Each row is a point on a landscape with many valleys, with its height.
From any point a ball takes the steepest step (drop divided by distance) to one of its 6 nearest points. It stops when none of these is lower. Distance is the straight distance between rows; heights are no part of it.
(171): [132  87  99 139 122 181 131 103 109 121 121 130 137  99 169]  h=5.13
(576): [140 127 142 106 163  98 113 148 139 130 158 131  78 158 174]  h=1.30
(295): [ 93  86 139 110 150  87 137 128  94 159 153 155 106 105 179]  h=0.79
(247): [167 148 159 134 134  59 105 153 177 110 135 116 146 184  79]  h=2.45
(754): [123 140 107 133 108 193 146 107  97 110 101 124 155  94 135]  h=3.54
(689): [ 79  73 126 118 119 121 149 104  87 168 146 157 143  77 141]  h=3.62
(285): [154 113 104 144 110 184 130 105 101  92 111 116 158  91 131]  h=3.76
(186): [156 159 140 112 145  93 119 149 180 111 130 106  98 194 113]  h=1.01
(515): [ 93 108 158 101 152  58 136 145 100 155 165 145  97 120 153]  h=2.03
(161): [143  78 108 144 125 171 121  98 114 109 131 123 130  97 164]  h=5.08
(324): [193 203 108 132  97 170 104 147 111 133 131 148 142 101  75]  h=1.61
(716): [ 74 155 121 126 119 110 152 137 203 139  73  93 123 173 117]  h=1.41
(705): [102 193 128 123 112 178 156 134  81 147  99 150 159 101  96]  h=3.29
(462): [141 171 113 133 102 195 145 120  94 108 100 125 153  97 114]  h=3.17
(196): [173 136 108 154  99 170 125 110 102  88 118 113 170  84  98]  h=3.25
(600): [167 152 103 146  97 182 127 110 103  92 111 114 164  89 100]  h=2.92
(418): [132  77 106 132 136 159 123 106 113 126 136 136 117 106 181]  h=3.99
(20): [144 142 127 139 114  90 130 141 200 102  99  92 159 185  68]  h=3.63
(15): [153  74 111 135 139 139 106 117 128 123 154 134 113 121 178]  h=2.29
(278): [103  79 136 114 139 120 129 117 101 159 146 156 110 104 188]  h=0.60
(579): [ 85 168 134 123 111 153 164 122  79 161 107 144 171 103  50]  h=5.55
(758): [176 124 156 133 144  60  91 155 170 116 159 132 121 181  99]  h=0.46
(75): [ 72  99 114 129 116 152 153 100  83 161 118 153 151  85 147]  h=6.34
(588): [143 146 150 106 158  89 122 159 153 125 143 117  79 175 150]  h=1.03
(160): [ 75  77 124 116 117 130 147 101  87 157 134 158 148  76 142]  h=4.61
(189): [144 161 144 109 152  93 124 158 170 117 134 104  87 188 127]  h=0.85
(485): [161  65 113 169 119 151 104  93 113  96 142 119 151  94 131]  h=4.50
(391): [128  92 135 114 155 116 115 134 124 144 155 144  93 125 196]  h=1.72
(251): [ 94 152 112 122 118 114 141 139 214 125  81  90 128 181 108]  h=1.68
(241): [101 119 112 137 113 181 152 107  92 130  97 143 152  90 151]  h=4.20
(363): [ 65 155 169 117 156  55 143 148 135 144 131 106 100 165 107]  h=8.81
(320): [ 70  93 122 126 110 145 163  96  86 159 124 158 159  78 113]  h=7.36
(374): [172  55 137 162 141 106  81 108 137 113 172 137 131 128 140]  h=1.74
(369): [169  78 153 153 150  78  82 134 154 120 177 150 120 144 124]  h=1.66
(504): [ 73 122 124 130 108 154 168 102  80 152 102 143 170  84  97]  h=7.85
(84): [175 202 107 120 102 184 123 148 109 131 119 139 139 104  91]  h=1.99
(78): [ 33 140 117 125 107  88 146 129 209 171  77 114 136 135 112]  h=1.62
(380): [155  71 108 153 120 168 110  92 117  97 136 121 140 103 152]  h=4.82
(260): [ 91 157 122 131 115 184 160 116  85 138  93 145 160  87 121]  h=0.88
(376): [110 117 154 103 160  89 126 151 116 153 158 139  85 141 177]  h=1.90
(77): [202 199 114 144  90 154 106 143 112 126 138 146 151  87  65]  h=1.07
(484): [168 142 145 121 143  88 105 153 171 108 149 111 101 189 110]  h=1.16
(94): [170  61 124 147 138 124  88 107 139 114 169 134 118 125 156]  h=1.77
(326): [120 145 155 104 165  85 129 155 140 134 147 125  80 163 164]  h=1.36
(549): [180  80 133 136 151 102  83 126 147 117 174 137 105 148 146]  h=1.49
(634): [139 149 128 123 120  97 132 143 200 104 100  87 131 192  86]  h=2.44
(152): [ 73 164 135 124 130 103 150 140 189 136  83  90 112 183 118]  h=1.22
(162): [135 212 121 120 115 193 135 149  98 146 105 149 140 109  97]  h=2.46
(466): [120 189 118 125 116 188 148 133  90 134  92 141 151  99 107]  h=2.76
(408): [180 184 105 144  90 173 117 134 102 102 120 129 158  95  80]  h=2.07
(480): [ 89 163 169 114 158  72 139 158 139 139 131 108  88 168 133]  h=4.23
(631): [172 128 146 112 150  87 103 155 164 117 156 121  93 177 133]  h=1.10
(533): [ 73 124 125 122 103 158 166 102  78 154 112 145 174  85  75]  h=8.62
(640): [150  83 129 121 152 120 105 130 139 134 164 138  86 144 178]  h=0.99
(334): [112  97 106 135 125 179 141 103 100 126 112 134 140  94 170]  h=5.51
(142): [183 163 108 152  92 162 122 124  97  93 121 118 170  86  86]  h=2.70
(119): [172 117 111 167  93 160 115 103  99  83 122 115 171  85 104]  h=3.71
(42): [ 97 130 162 103 158  64 133 153 114 151 156 134  83 142 156]  h=2.81
(204): [169 109 134 110 151  98  97 144 148 123 169 127  90 160 160]  h=1.31
(453): [180 107 140 124 150  82  89 141 156 116 173 130 100 168 135]  h=1.28
(748): [119 165 129 121 129 104 137 142 195 118  95  91 116 193 111]  h=1.67
(63): [ 72 114 123 132 116 161 163 102  83 149 105 146 159  77 134]  h=6.77
(678): [ 94  84 116 126 128 154 144 107  92 151 126 154 134  90 174]  h=3.64
(274): [110 170 150 111 154  95 137 155 162 121 122 100  88 190 133]  h=1.12
(454): [ 53 168 147 125 130  86 150 141 175 145  94  96 111 179 113]  h=2.05
(39): [123  85 114 126 142 156 125 114 113 138 141 145 116 108 189]  h=3.13
(475): [162 150 146 128 132  80 119 148 187 100 126 104 134 194  76]  h=2.43

Call two points neighbours if one is among the 6 nearest of the other. Go from one point of each pair to the other, from neighbour to neighbour, staying as low as possible. Name the highest point that can't be avoided.
(189) and (640) | (576)
(758) and (278) | (391)
(189) and (758) | (631)

Where does a ball stop that starts at each point below?
(418) | (640)
(75) | (278)
(376) | (278)
(42) | (189)
(196) | (77)
(20) | (189)
(320) | (278)
(152) | (189)
(485) | (640)
(334) | (278)
(285) | (77)
(380) | (640)
(480) | (189)
(119) | (77)

Two balls start at each pair of points below. Name the first point that both come to, or write never.
(78) and (363) | (274)
(251) and (576) | (189)
(748) and (716) | (189)
